Each row is a point on a landscape with many valleys, with its height.
From any point a ball takes the steepest step (drop divided by distance) to one of its 2 nearest points. It stops when none of these is lower. Distance is the straight distance between rows; heights are no part of it.
Z876: [125 101 126 168 127 143 140 128 123  82 128  57  85  85 163 112 134  98
 158 120  83  56 162  64 140 135]  h=68.4
Z451: [104 124 143  96  80  61 154 125 115 138 118 124  59 120 130 145 120  98
 117 142 120  84 158 113  74 168]  h=44.9
Z38: [161 128 149 181 168 186  94 180 120  96 159 138 156  99 174 114 128 168
 155  60 134 115  93 116 132 111]  h=68.6
Z896: [112 137  80 143  72  86 132 104 123 116 115 113 104 144 159 122 200 151
 128 136  98 139 116 108  76 132]  h=63.8
Z854: [115  99 174 131 123 119 134 121  79 166 176 121 100  70 129 169  94  96
 158 161 159 139  75 113  88 109]  h=44.1
Z415: [140 147 114 157 143 159 105 123 154 103 135 123 132 113 147 115  64 121
 201 147 132  76 174 129 163 100]  h=61.9
Z359: [162 152 108 113 113  84 149 138  74 126 128 145 155 133  59 173 138 152
 156 138 156 164 202 154 113 111]  h=38.9
Z34: [140 178 109  97 189 166 166 137  92 122  80 107 140 146 134 123 163 157
 134 113  77 153 138 153 182  94]  h=38.7
Z765: [142 145 148 127 123  98 123 101 114 208 146 160 123 108 129 173 139 121
 146 133  73  79 170  90  96 126]  h=33.6
Z830: [149  93  97 100 168 118  93 154 157 133 151 148 138 176 124 146 126 172
  53 116 122 180  88 100 126 173]  h=71.5
Z523: [122 135 114 108  86 137 128 132 128 114 169 147 119 152 119 125 107 106
 125 210 155 156 113 127  97 144]  h=86.6
Z257: [126 104 146 125 128 143  77 130 125 158 171 180  99 169 178 171 147 137
  89 104 116  71 153  93 136 149]  h=73.9
Z490: [109  86 122 119 103  56 143  93 112 155  89 102 128  90 132 128 164  72
 154 108 161 126 159 172 138 123]  h=50.0
Z975: [134 161 142 123 120 159 178 165 129 106  89 104 100  91 132  83 131 158
 157  95 122 100 121 101 167 144]  h=61.6
Z775: [144 149 142 172 102 152  92 108 108 143 123 115 193 157 101 126 160 194
 115 154 112 167 116 129 113 125]  h=79.0
Z67: [160 123 109 113  76  80 148 149  82 125 134 105 126 117  94 164 132 142
 147 188 125 151 151 152  39 133]  h=32.8
Z136: [145 158 144 137 156 153 180 126 114  98 135 155 114 178  79 151  91  88
 163 113 100 157 165 142 142 142]  h=7.2
Z418: [157 153 188 145  91 177 191 100 123  92 108  93 152 150 132  67 164 117
 117 127 124 153 157 159 128 161]  h=60.9
Z568: [122 156 121 150  64 113 118 117  89 116 185 125  87 126 133 162 137 160
 131 139  78  65 148  81  56 133]  h=34.6
Z646: [136 145  82 131 183 141 124 123 128  64 126 114 172 221 116 140 131 166
 128 156  90 193 179 146 151 100]  h=78.3
Z947: [127 119 114 152 147 152  69 142 158 137 145 138 141  98 175 144 109 126
 134 120 124  34 186 118 138 121]  h=64.8
Z48: [101 150 141 138  88  74 166 147 141  94  81 117 118 119  96 110 144 147
 127 128 179 120 153 133  83 148]  h=52.7
Z923: [152 131 132 151 124 126 128 131 105  94  82 104 151 125 153 110 191 148
 132 122 142 172 136 119 124 126]  h=62.5
Z130: [120 104 105 134 120 150 100  87 153 115 115 117 129 142 124 119  82 105
 174 177 129 141 120 170 118 123]  h=87.9
Z198: [112 133 153 120 105  94 175 129  78 108  88 112 107 121 104 162 156 139
 133  89 142 101 178 112 158 145]  h=53.6
Z41: [102 133 143 148  97 122 139 111 107  69 109 115 134 144 155  93 196 121
 121 134 151 171 166 151 112 118]  h=59.8
Z24: [160 139 145 144 137 144 146 132  77 110 121 106 108 136 141 108 141 100
 204 102 116  81 186 168 179 107]  h=56.2
Z575: [102 142 117 122 109  93 166 134 172 133 123 131 155  76 155  64 161  61
 145 136 178 139 125 153 135 122]  h=77.6
Z235: [151 120 124 127 123  84 101 122  95 140 139 153 157 145 108 150 131 115
 152 130 159 121 193 159 151 127]  h=44.4
Z10: [147 128 117 126 195 181  99 187 158 141 117 146 184  82 107 110  87 165
  96 103 177 139  89 123 151 110]  h=73.1
Z507: [150 121 128  76  64 121 123 152 100 133 152 124 132 116 127 173  90  96
 145 178 159  87 172 110 162 138]  h=85.1
Z244: [143 132 175 159 110  94 144 117 167 126 112 122 152 110 109  83 138 112
 166 137 170 140 104 110  80 138]  h=81.3
Z372: [ 75 116 124 127 135  97 111 154 151 148 109 119 107  43 180 109 158 134
 125 112 185 102  82 115 126 111]  h=44.7
Z107: [164 146 136 123 184 220 130 158  93 112  92 119 146 129 162 130 147 115
 125  79 133 168 102 179 190 123]  h=85.0
Z592: [129 169 137 102  91 163 180 164 114  90  88 107 137  76 138  87 155 124
 139 140 163 123 120 108 174 137]  h=57.6
Z351: [ 82  92 117 117 134 121 115 117 130 141 123 111  94  63 175 121 158  76
 119  98 153 109 109 140 144 143]  h=39.5
Z714: [141  85 114 118 142  65 113  91 122 147 153 131  80 133 113 165  93 139
 148 143  94 124  95  83  95  98]  h=53.1
Z615: [128 122  97  69  95 102 104 144 128 135 133 140 114 194 112  97 120 168
  42 202 138 146 149 131 122 160]  h=37.8
Z103: [168 162 169 133 158 163 149 104 147 159  94 123 199 130 138  80 164 117
 119  91 124 136 146 178 171 137]  h=55.5
Z220: [187 152 105 165 183 129 120 146 111 136 143 105 139  78 155  96 116 181
 200  72  86 107 123  99 120  79]  h=71.0
Z421: [167  70 113 105 157  67 114 125 151 186 156 183 121 146 123 107 135 109
  85 133 159 163  88 127 124 167]  h=65.9
Z531: [171 127 156 154 146 211 146  97 107  84 137  86 162 172 155  93 124 114
 148 129  93 195  88 154 129 127]  h=81.8
Z364: [138 124 116 133 118  86 127  68 126 193 145 130 141 146 128 119 151  97
 103 177 105 188  98 161  65 112]  h=57.9
Z46: [111 170 156 127 145 176 155 100 109 143 137 130 125 142  68 164 111 167
 149 128  78 130  84 115 148  85]  h=32.3
Z579: [102 103  87 142  93  85 122  64 107 116 133 107  89 168 165 136 156 131
 125 124  87 155  78 137  84 104]  h=66.6
Z659: [ 90 122 153 131 132 130 132 154 183 112 168 144  74 105 159 103 121 111
  96  99 125  92  63  60 124 165]  h=82.8
Z357: [147  91 106  96  92  81 100 132 146 135 126 109 115 202  89  89 120 173
  68 193 133 159 102 103  91 170]  h=43.7
Z105: [150  95 165 124  98 142  79 123 159 142 152 164 113 174 131 160 132  99
 110 124 138 122 117 129 141 196]  h=70.2
Z384: [143 120 122 137 120 108 136 133 129 101  97 128 140 120 139 148 146 142
 152 106 123  86 164 109 153 144]  h=57.5
Z734: [ 96 131 123  91 118 105 110 172 135 123 127 132 100  76 140 115 118 153
 109 173 179 100 127  70 133 116]  h=71.2
Z773: [150 165  92 148 131 105 137 128 152 122  97 123 214 135 146  86 173 168
 112 100 127 153 187 143 127 108]  h=49.0
Z957: [153 127 171 127 164 211 166  90 105 103 110  86 134 148 164  90 153 101
 126 101 137 184 126 174 176 132]  h=83.5
Z209: [148 109 122 149 123 103 124 112  85 150 112 123 143 100 142 140 176 107
 155 122 146 159 106 109 108 123]  h=63.4
Z696: [143 128 147 157  62 139 116  70 118 111 147 102 108 182 108 176 104 144
 135 127  72  99  96 114  67 129]  h=51.2
Z241: [141 133 134 144 107 116 163 126  87 122 175 153  97 146 106 191 126  77
 172 117  78 110 158 114  84 148]  h=27.3
Z777: [145 100  95 130 146 115 108 113 171 131 160 164 113 105 157 118  89  70
 163 133 133 113 143 129 126 132]  h=86.1
Z162: [109 108 148 161 102 191  42 134 132 135 170 123 131 110 176 136 127 147
 131 117 144  69 132 129 134 131]  h=67.0
Z596: [116 143 152 152  60 102 132 109 110  86  84  93 117 131  88 130 131 161
 128 128 144 130 171 134  89 139]  h=48.9
Z996: [ 65 113  88 143 158 111 126 156 191 108 105 101 117  46 188  84 134 125
 122  84 150  82 107 124 115 115]  h=48.5
Z679: [110 132 131 116  97  93 135 126  84 131 199 105 135 159  44 128 134 177
  45 174 125 203  97 127  63 118]  h=53.9
Z242: [101 133  94 155 122 127 129 184 160  67 143 120 101  98 158  76 131 129
 156 124 159  96 136  88 121 131]  h=56.7
Z589: [146 143 149  95  54 115 171 140  75 134 139 131 125 107 127 148 145  76
 171 136 147  78 195 143 165 127]  h=86.9
Z395: [129 115  94 147 100  91 164  90 114  91 164  99 100 137 114 154 123 107
 145 111  72 151  54 109  87 100]  h=69.6
Z409: [121 121 146 166 101 166  69 129  80 117 181 105 116 105 180 152 137 148
 147 137 108  89 127  78 132 107]  h=69.0
Z9: [120 109 116 149 102 136 113  80 143 109 172 150 142 165 133 119  88  82
 146 194 135 181 114 174  91 114]  h=88.3
Z909: [131 143 157  96 131 148 140 113 107  96  55  93 140 188 104 116 110 159
 137 114 129 120 197 201 210 126]  h=64.0
Z768: [ 85 141 135 144  60 113 109 112 141 114 160 116  97 145 114 119 120 179
  96 157 142  89  63 106  89 116]  h=54.2
Z251: [148 160 174 166 109 156 190  90 132 126 130 123 147 165  73 126 108 105
 142 137  86 184 131 172  84 110]  h=42.2
Z684: [131 159 171 158 125 118 161 111 123 166 124 139 132  89  81 123  91 136
 168 127 132 134 129 145 107 114]  h=32.4
Z110: [166  93 115 131 131  65 140 104 124 163 110 124 139 122 125 143 147  81
 137 159 145 166  98 123  93 128]  h=61.3
Z797: [127 159 114  98 194 161 102 194 143 130 104 154 174 124 108 159 106 193
  99 104 144  84 165 134 187 108]  h=60.7
Z124: [122 112 136 155 107 139 132 127 125 119 148  84 100  96 156 127 129  96
 150 123  85  82 101  58 110 145]  h=70.6
Z375: [134 124 119 134 115 114  66 129 147 154 104 124 189 156 116 125 167 191
  84 134 121 140 115 108 125 150]  h=77.4
Z867: [ 98 117 139 110 144 115 111 151 156 118 117 107 117  49 144 136  80 168
 119 128 144  61 166  65 164 116]  h=68.3
Z119: [125 114 120 122 123 156 121 127  94  87  86  84 105 172 102 180 122 149
 132 141  82 146 107 113 138 123]  h=36.4
Z306: [142 133 168 154 122 195 116  92 101 135 119  99 180 157 124 122 140 135
 132 142 102 183  97 146 125 118]  h=80.5
Z149: [105 180 142 132 162 163 146 107 114 162 105 134 131 108  78 132  88 159
 168 131  99 116 135 141 146  77]  h=25.5
Z194: [167 173 165 134 135 126 193 107 132 161 113 133 159 139  74 104  99 121
 137 148 107 175 155 143  98 117]  h=38.2
Z392: [ 95 155 119  93 108  78 170 173 101 127 134 147  88 101 116 141 150 122
 124 173 168 126 128  85  90 120]  h=74.3
Z380: [142  89 103 121 152  95  81 102 154 126  74 124 151 188 117 159 112 128
 123 107 105 109 153 159 164 142]  h=71.9
Z213: [105  91 116  72 129  79 116 108 187 176 109 158 125  99 111 107 104 102
  91 147 182 131 115 167 159 138]  h=66.1
Z291: [143 123 113 156 148 165 102 143 105 125 132  93 117  88 173 107 109 127
 198 104 122  60 186 154 172  99]  h=59.2
Z779: [100 156  99 115 116  90 154 105 175 152 145 167 141 100 168  99 169  89
  95 142 148 163 120 141 116 122]  h=75.5
Z337: [126 142 124  91  69 139 136 133 156 148 152 169  74 187 139 103 137 159
  56 164 104 112  70  72  99 167]  h=80.6
Z956: [164 138  98 106 194 129 123 144 154 116 122 128 195 201 104 120 137 134
 103 149  90 158 168 161 168 141]  h=76.0
Z759: [162 138 149 158 166 143 140 180 123 111 152 130 121  79 169 110 120 152
 166  41 128 106 117  83 142 105]  h=70.3
Z551: [100 165 123 106 135 138 172 115 141 124 142 177 128 106 146 110 164  37
 109 165 134 166 124 147 144 149]  h=73.0
Z789: [135 116 131 108  63  92 136 150  85 130 127  77  92  97 134 188 108 122
 151 192 129 100 156 141  60 137]  h=38.8
Z402: [148 143 135 144 135 137 103 140 113  90 131 157 164 159 144 110 145 101
 143 110 169 145 184 171 179 128]  h=48.7
Z221: [116 145  84 105  95  90 174 105 123  91 182 107  73 158 117 144 109 128
 115 170  69 136  40 101  80 100]  h=72.6
Z555: [ 88 122 170 150  60 126 112 137 108 102 142  85  73 107 145 140 144 156
 112 151 160  78  93  81  89 131]  h=58.0
Z246: [138 160 197 165  73 190 142 138 120 108 102 133 128 142 118  98 157 142
 123 121 130 125 162 139 128 167]  h=63.5
Z692: [131  96 161 127 145 162  95 128 136 127 172 156  89 177 131 196 111 103
 130 109 125  91 148  81 150 171]  h=72.1
Z898: [136 125 137 117  58 100 129 130  78 127  65  66 111 105 109 154 148 131
 145 165 138 102 172 152  92 139]  h=44.0
Z804: [ 90 151 157  91 125 142 105 143 107 179 175 196  86 119 108 161 117 142
  93 150 160  96 153 110 139 126]  h=79.5
Z976: [123  61 123  88 153 110  97 145 122 177 155 151 103 171  98 119 122 144
  47 148 132 163  77 101 119 171]  h=68.9
Z412: [136 111 162 161 181 149 120 132 147 133  94 135 141 121 146 116 120 130
 146  35 137 128 124 176 144 124]  h=54.6
Z922: [169 116  98 112 121 106 158  98 137 137 106 116 186 133 136 107 161  81
 140 168 108 168 124 137 142 141]  h=64.2
Z131: [160 143 130 117 163 129 124 113 118 151 135 119 153  88 121 147  76 143
 199 161  99  74 164  97 156  82]  h=64.9
Z732: [142 124 164 174 185 150  95 108 111 139 148 155 150 135 143 140 120 135
 148  76 142 166 125 176 134 105]  h=52.2
Z514: [108 155  51 133 146 186  75 189 149  97 113 138 143 114 180 117 115 135
 119  97 113  76 168 160 145 119]  h=69.7
Z264: [118 152 126 102 110 160 172 106 164 155 151 133 158 135 118  96 143  51
  97 187 134 186 103 137 111 149]  h=70.4
Z900: [153 132 149 128 148 162 128 125 111 121 147 123 140 138  81 162  85 166
 159 115  87 115 108  79 132 108]  h=38.4
Z835: [111 117 142 109 113 110 147  89  86  98  69  77 113 154  88 152 111 122
 120 167 126 176 162 192 111 127]  h=40.3
Z731: [130 174 154 142 163 166 166 164  95  90 137 175 103 178 115 138 137 122
 155  93 121 118 188 148 166 131]  h=19.3
Z254: [155 120 144 106 168 158 128 162  85 149 132 155 144 105 121 141 116 124
 161 124 191 141 137 144 200 114]  h=51.6
Z3: [134 154  94 120 147 136  92 177 168 122 147 151 155  90 154 119 122 135
 131  97 143  58 192 124 164 135]  h=66.9
Z954: [118 120 123 166 130 169 176 168 115  88 123  69  80  86 136  79 140 134
 147  67  91  83 133  72 143 131]  h=65.3
Z905: [ 97 137 128 148 128  71 182 131 144  71  79  86  93 114 118  87 128 114
 169 113 157 142 173 156 129 126]  h=57.4
Z850: [159 169 112 147 135  80 170 126 112 122 119 147 181 150  94 113 156 152
 135 120 128 171 202 139 119 102]  h=44.6
Z58: [172 135 183 172 110 165 163  94  64 144 128 106 117 142  94 134 108 100
 177 123 110 157 113 163  81 117]  h=46.3
Z368: [120 119  99 143 141 119  92 142 169 139 183 186 155 149 145 103 128 109
  72 128 154 180 113 138 115 146]  h=48.3
Z427: [138 150 135  84  97 116 128 150  93 154 165 137  91  89 156 177  96 101
 126 190 128  83 164  78 129 126]  h=83.4
Z774: [146  81 143 103 135  61 103 105 121 175 162 122  84 123 153 155  71 135
 104 185 133  87 130  82 111 129]  h=56.6
Z148: [ 70 120 111 107 162 140 104 118 136 152 141 133 148 125 121 116 151 147
  53 147 135 216  85 142 143 106]  h=48.0
Z803: [106 103 122 105 106  81 139 103 135 160 107 107  77 107 163 124 145  60
 134 159 142 115 111 155 121 140]  h=45.0
Z971: [156 118 182 172 128 181 143 108  77 150 115 111 132 112 137 127 144 112
 187  82  91 122 126 156 139 124]  h=49.9
Z184: [141 102 118 130 132  66 133 135 111 164 178 109  95  84 151 160 121 121
 145 151 136 134  67  67  84 106]  h=48.6
Z422: [142  93  95 123 100  73 110 116  95 122 166  98 121 185  84 120 116 172
  68 173 106 188  80 113  83 140]  h=49.1
Z634: [122 150 133 124 129 130 163 123 123 118 156 155  97 129 106 149 117  76
 143 117  90 159 136 110 107 135]  h=19.2
Z89: [142 129 124 161 131 160  68 170 125 107 142 164 158 139 155 151 157 175
 116  68 141 146  79 100 119 127]  h=66.5
Z311: [ 87 116 121 152 142 176 107 132 123 139 135 134 142  60 162  97 130 131
 135  86 132 135  38 148 131  93]  h=38.0
Z985: [145 118 131 114 191 121 126 134 165 122 100 110 140  98 106 130  50 171
 150 111 138 117 115  72 157 111]  h=68.0
Z698: [145 127  97 160  94 131  86 121 165 147 172 181 152 166 159 120 157 115
 119 133 113 151 114 122  91 156]  h=52.1
Z271: [108 114 113 132 135 106 145  51 134 153 173 127 150 147  97 123 132 111
  87 146 105 206  73 146  95  73]  h=56.8
Z377: [142  95 165 125 110 144 131 123 109 118 106 111 108 153  92 183 104 112
 139 148 118 152 125 117 119 157]  h=29.6
Z811: [150 117 122 137 118  70 138 138  76 132 122 121 147 143  74 160 125 142
 114 163 161 200 171 153  71 124]  h=33.2
Z664: [126 146 131 146  67 137 143  75 124  96 107  84 131 183  89 155 133 139
 116 156  87 159 116 144  69 140]  h=50.1
Z611: [148 119 173 156  89 161 120 136  92 142 164 114 109  96 155 150 141 101
 149 146 113  83 135  67 120 151]  h=70.8
Z701: [119 128 137 152  95 127  96  88 108 111 135 125 125 177  73 174  79 173
 157 133 103 116 142 137  93 117]  h=47.6
Z757: [153 109 100 118 185 132 125 156 208 133 102 145 162  96  96 107  66 156
 111 115 142 133  90 113 151 118]  h=70.7
Z643: [151 112 110 128 138 167 129 135 128 138 111 133 160  56 154  91 138 106
 155 134 147 136  86 133 151 104]  h=43.1
Z299: [ 59 131 111 110 137 138 131  94 149 144 145 157  81 133 142 142 116 100
 116 104  94 139  81 162 135 131]  h=77.7
Z120: [ 91 148 132 108 109 138 145 129  85 119  83 123  97 107  94 152 168 150
 122 108 123 132 150 125 136 115]  h=49.5
Z316: [131  71 148 105  91 119 149 112 131 108  81  86  97 111 122 146 121  60
 158 129 134  85 149 139 161 163]  h=54.0
Z400: [ 85 111 151 125 113  77 165  92 122 116  78 102 136 113 117 111 136  92
 140  92 166 143 186 185 164 116]  h=53.4
Z227: [ 93 109 172 166  96 104 109 138 115  79 141  88  94 126 111 146 134 183
 121 104 178 118  83  80 111 130]  h=61.0
Z866: [121 115 174 145 110 156 128 125 167 148 148 172 125 135 133 111 150  97
 112 110 119 130 113 107 127 190]  h=68.2
Z40: [125 126 128  90 150 145  94 178 133 168 138 169 148 132 153 175 138 146
  98 109 144  77 141  99 175 156]  h=75.9
Z269: [139 123 104 109 147 106 161 140 147  96 100 127 209 134 153  82 186 144
  80  98 166 188 183 138 161 114]  h=52.9
Z206: [135 124 146 125  85 150 154 111 106  89 107  64 135 155  78 134 107 126
 135 181 121 187 126 163  71 119]  h=45.6
Z366: [141 112 135 121 157 180 115 142 119 177 107 136 172  84 124 118 128 109
 143 135 181 168  88 176 185  93]  h=47.5
Z742: [131 128 111 173 173 151 117 146 169 106  97 130 141 103 160  90 131 133
 120  39 127 125 115 136 113 125]  h=55.6
Z83: [129 109 124 130 103 121 137 117 139 109 123 135 182 141 168  85 209 106
  87 108 172 170 185 165 140 145]  h=56.4
Z417: [114 139 134 157 111  80 140 120 150 151 162 147 112 115 125 112 122 118
 154 118 147 112 120  89  72 139]  h=82.9
Z921: [127 134 126 138  89 125  95  81 122 189 169 169 150 159 122 131 143 113
 109 164 100 147 115 152  90 135]  h=55.2
Z687: [113  90 148 120 116 148 128  98 115 129  75  67 109 123 133 128  98  91
 172 123 120  67 170 158 177 131]  h=57.3
Z628: [111 126 153 107 117 143 120 107 106  98  43  76 130 126 104 119 121 157
 148 137 142 109 171 163 186 124]  h=61.1
Z236: [161 124 130 117 159 148 100 164  97 146 115 116 163 108 144 147 122 152
 149 102 158  92 141 142 200  99]  h=54.9
Z371: [151 114  82 123 154 104 134 134 111 108 159 174 144 172 106 146 114 109
 117 149 140 204 159 134 129 145]  h=38.1
Z80: [ 90 129  87 146 138 149 120 164 172  83 130 129 132  79 174  73 141 102
 108  78 149 124 123 132 112 129]  h=52.3
Z745: [104 144  89 123 185 178  93 158 148  87  95 132 127 121 170 115  77 108
 127  92 129 111 132 174 142 111]  h=72.0
Z863: [146 146 145 117  58  93 152 147 135 164 170 154  73 166 113 121 115 138
  71 168 103 119  53 107  58 147]  h=82.5
Z13: [ 74 120 124 113 155 170 113 130 153 146  99 133 131  87 165 111 145 120
  75 117 135 158  73 154 135 118]  h=42.9
Z841: [104 121 100 143  95  97 115 110 147 113 108 132 103 146 146 123 164 140
 128 121  92  99 155 111 109 155]  h=61.2
Z987: [128 135  61 108 169 125 104 155 146 121 169 198 164 179 134 134 141 119
  75 132 136 184 158 141 137 141]  h=43.6
Z319: [ 73 138 149 126 119 108 152 101 205 121 114 130 118 132 129  74 123  85
 111 164 150 127 104 140  99 152]  h=86.5
Z934: [156 133 164 135 114 117 158 136 137 142 107 137 174  96 124  73 165  79
 143 136 192 145 111 132 129 151]  h=79.6
Z786: [129 130 118 115 179 124 104 136 162 111  81 117 126  93 113 156  91 204
 120 103 121  99 157  89 148 105]  h=65.6
Z445: [133 132  96 124 138 148 145 169 116  98 124 103 121  46 166  79 148 103
 177 141 175 127  99 127 145  87]  h=47.7
Z63: [120 159 128  96  92 147 142 151 115 158 179 200 101 129 116 167 128 114
 123 169 158 114 158  83 127 147]  h=81.4
Z61: [160 143 116 130 177 154  87 179 133 160  97 124 205 102 114 137 130 174
 116 109 171 109 129 159 179  94]  h=57.7
Z901: [108 119  92 111 183 130 118 149 195  78  91 144 141 110 133 117  66 134
 117 100 149 153 117 158 131 121]  h=73.3
Z918: [149 110 160 169 140 133 154 111  67 131 124 105  95 115 116 144 139 110
 195  91  94  94 174 121 126 106]  h=53.0
Z729: [ 98 133 139 138  81  76 148 143 110 115 175 120  62 112 147 154 128 128
 123 147 107  64 174  74  59 140]  h=39.7
Z133: [121 109 133 148 116 176 118 127  90 141 171 145 105  91 126 155 111 102
 151 170 147 145  61 123 123 105]  h=39.4
Z794: [114 146 179 142  82 156 119 123 161 133  91 132 137 138 119 107 159 124
 111 126 141 106 131 108 144 182]  h=66.0
Z315: [ 67 145 115 114  78 124 101 134 186 121 109 113 109 136 124 106 133 191
  80 168 133 103  89  94 118 131]  h=49.8
Z332: [ 77 100 137 131 152 167 102 120 195 124 152 145  90 133 140 133  89 108
 109  82 129  97  91 142 127 159]  h=79.7
Z780: [145 149  94  90 116 128 160 132 130 157 132 136 180 119  90  97 150  86
 116 194 128 181 121 129 148 151]  h=67.3
Z919: [146 121  97 148 185 140  98 118 144 149 158 159 159 146 118 142  93 128
 138 111 105 150  95 143 150 110]  h=48.8
Z450: [156 104  79 115 207 116  90 132 146 155 106 133 200 203 110 167 131 129
 122 140  98 123 146 182 175 136]  h=74.0
Z545: [124 157 137 133 178 188 127 107 118 166  99 105 128  90 129 101  95 155
 171 112 135 112 120 178 182  85]  h=17.3
Z469: [170  98 112  80 133  45 136 103 160 161 135 138 108 122 118 142  83  89
 137 162 138  91 130  94 104 151]  h=59.9
Z738: [147 157 111 136 184 117 148 142 101 150 134 139 150  92 141 167 117 161
 170 113  93  86 170  96 152  73]  h=67.1
Z461: [ 84  96 137 171 143 133 113 129 193 100 156 134  97 101 153 116  92 109
 125  65 133  94  59 107 106 142]  h=81.1
Z574: [ 67 126 123 119 125 114 151 151 188 113 130 128  70 125 132 102 147 107
 117 129 129 108  83  92 116 156]  h=84.5
Z189: [114  98 156 144 120 125 103 156 112 110 135 141 122 107 141 145 158 153
 108  86 170 153  79  61 111 153]  h=63.9
Z925: [150 121  88 103 126  86 157 141 122 126 142 154 121 167 103 151 154 117
 100 147 106 185 118  95  91 153]  h=30.4
Z882: [115  91 119 152 120  77 113 107 174 142 152 137  78 115 162  98 113  93
 150 112 139  56 145 111  98 154]  h=84.7
Z666: [145 181 152 103 215 192 149 138 135 169  87 106 164 123 140 114 100 153
 146  78 135 110 120 215 209  99]  h=25.1
Z614: [ 82 128 108  85  79 109 101 118 162 107  97 146  89 165 140 112 138 160
  67 169 143 118 121 129 126 165]  h=44.8
Z590: [144 133 132 145 143 140  99 124 136 105 128 132 136 188 105 170  85 165
 168 139  92  96 150 111 145 112]  h=43.5
Z994: [130 128 133 108 146 103 130 134 145 104  66  98 148 152 128 114 110 144
 135  51 142  84 180 186 219 121]  h=67.2
Z123: [172 149 123 146 182 140 142 137 131 112 131 147 206 139 170 119 167 112
 124  75 130 156 157 173 167 120]  h=52.5
Z822: [133  87 137 115  91  87 166 100 115 120 103  86  80 124 110 163 142  55
 159 136 104 101 170 139  87 151]  h=49.6
Z566: [ 55 121 128 131 135 113 144  82 140 109 155 123 113 151 125 119 146 138
  76 140 135 208  95 152 103 100]  h=52.8
Z509: [148  99 114 109 164 113 112 120 175  99  53  98 172 165 111 125  95 149
 122  68 155 130 177 179 192 135]  h=69.4
Z64: [152 131 117  82  93 132 145 152 121 174 188 176 100 167  96 133  93 123
  94 216 113 152  88 112  73 141]  h=84.6
Z347: [120 119 100  71 119 105 124 130 157 153 146 170  76 181 141  80 106 135
  60 180  99 131  70 115 109 119]  h=78.2
Z324: [ 80 118 120 133 137 138  95 119 115 140 173 176  72 132 149 164 143 116
  92  99 103 112 132 119 134 134]  h=75.7
Z118: [144 161 149 147 108 187 161 101 146 106  96 110 181 132 152  55 168 109
 132  94 124 131 165 187 158 144]  h=58.1
Z573: [121 152 100 129 120 107 160 180 126  85 120 120 133  86 151  82 158 118
 160 157 163 143  93  89 136 112]  h=52.4
Z641: [116  93 118 130 158 149  84 137 173 141 146 130 149 134 133 137 119 163
  49  83 135 156  52 119 115 131]  h=73.8
Z167: [160 151 135 162 104 104 105 116 112 152 184 143 144 135 149 172 135 157
 159 129  62  58 159  72  99 130]  h=28.4
Z958: [169 150 174 137 109 123 139 122  83 183 145 146 124 128  97 181 155  93
 166 120  84  85 173 127  98 145]  h=33.4
Z913: [135 180 119  97 217 186 153 145 154 130  95 118 172 142 119 109 108 153
 116 108  99 144 125 178 188 107]  h=31.9
Z873: [117 102 158 115 109 131 132  99  75 124 109 111 101 149  99 173 139  81
 118 148 126 166 151 168 113 143]  h=35.2
Z897: [121 190 109 116 162 125 162 127  82 132  93 146 141 123 103 142 182 155
 133 114 116 143 160 132 177 112]  h=44.3
Z899: [153  69 116  68 127  61 133 123 155 178 139 161  98 129 135 133 107  73
 112 155 178 109 120 129 134 160]  h=62.8
Z356: [130 112 140 136 164 166  90 133 139 156 189 175 113 120 118 152  96 116
 152 144 136 146  74 122 144 121]  h=44.5
Z365: [177 159  97 144 190 125 149 146  96 163 117 134 168  98 123 129 146 183
 180  94  78 117 116  92 148  84]  h=69.1
Z752: [121 101  95 129 147 153  51 143 138 151 106 106 182 141 126 132 145 209
  65 110 123 161  76 114 128 127]  h=75.8
Z39: [ 88 158 130 126 187 156 103 171 141 102  87 130 137 108 130 143  97 212
 113  82 121  65 155 111 162 101]  h=63.3
Z266: [125 165 143 133 192 170 162 152 122  99 127 134 108 153 135 114 130 154
 152  78 135 112 156 173 184 123]  h=27.2
Z749: [110 132 126 102 148 113  85 150 136 177 153 177 112 144 103 162 120 170
  86 145 142 103 124  95 149 134]  h=77.8
Z647: [125 130  87  79  84  84 162 114 138 139 151 127  73 184 118 104  94 127
  74 182  57 155  40 134  80 101]  h=75.6

Where does a ball stop that starts at each point below?
Z9: Z545
Z734: Z643
Z896: Z545
Z461: Z67
Z759: Z615
Z507: Z67
Z957: Z133
Z923: Z67

Call two points neighbours if one is among the 2 nearest of the other. Go from one point of each pair to the other, from neighbour to neighbour, staying as low as possible. Name the highest point that can't be avoided.
Z67, Z947: Z611
Z133, Z351: Z742
Z133, Z311: Z242
Z136, Z167: Z765
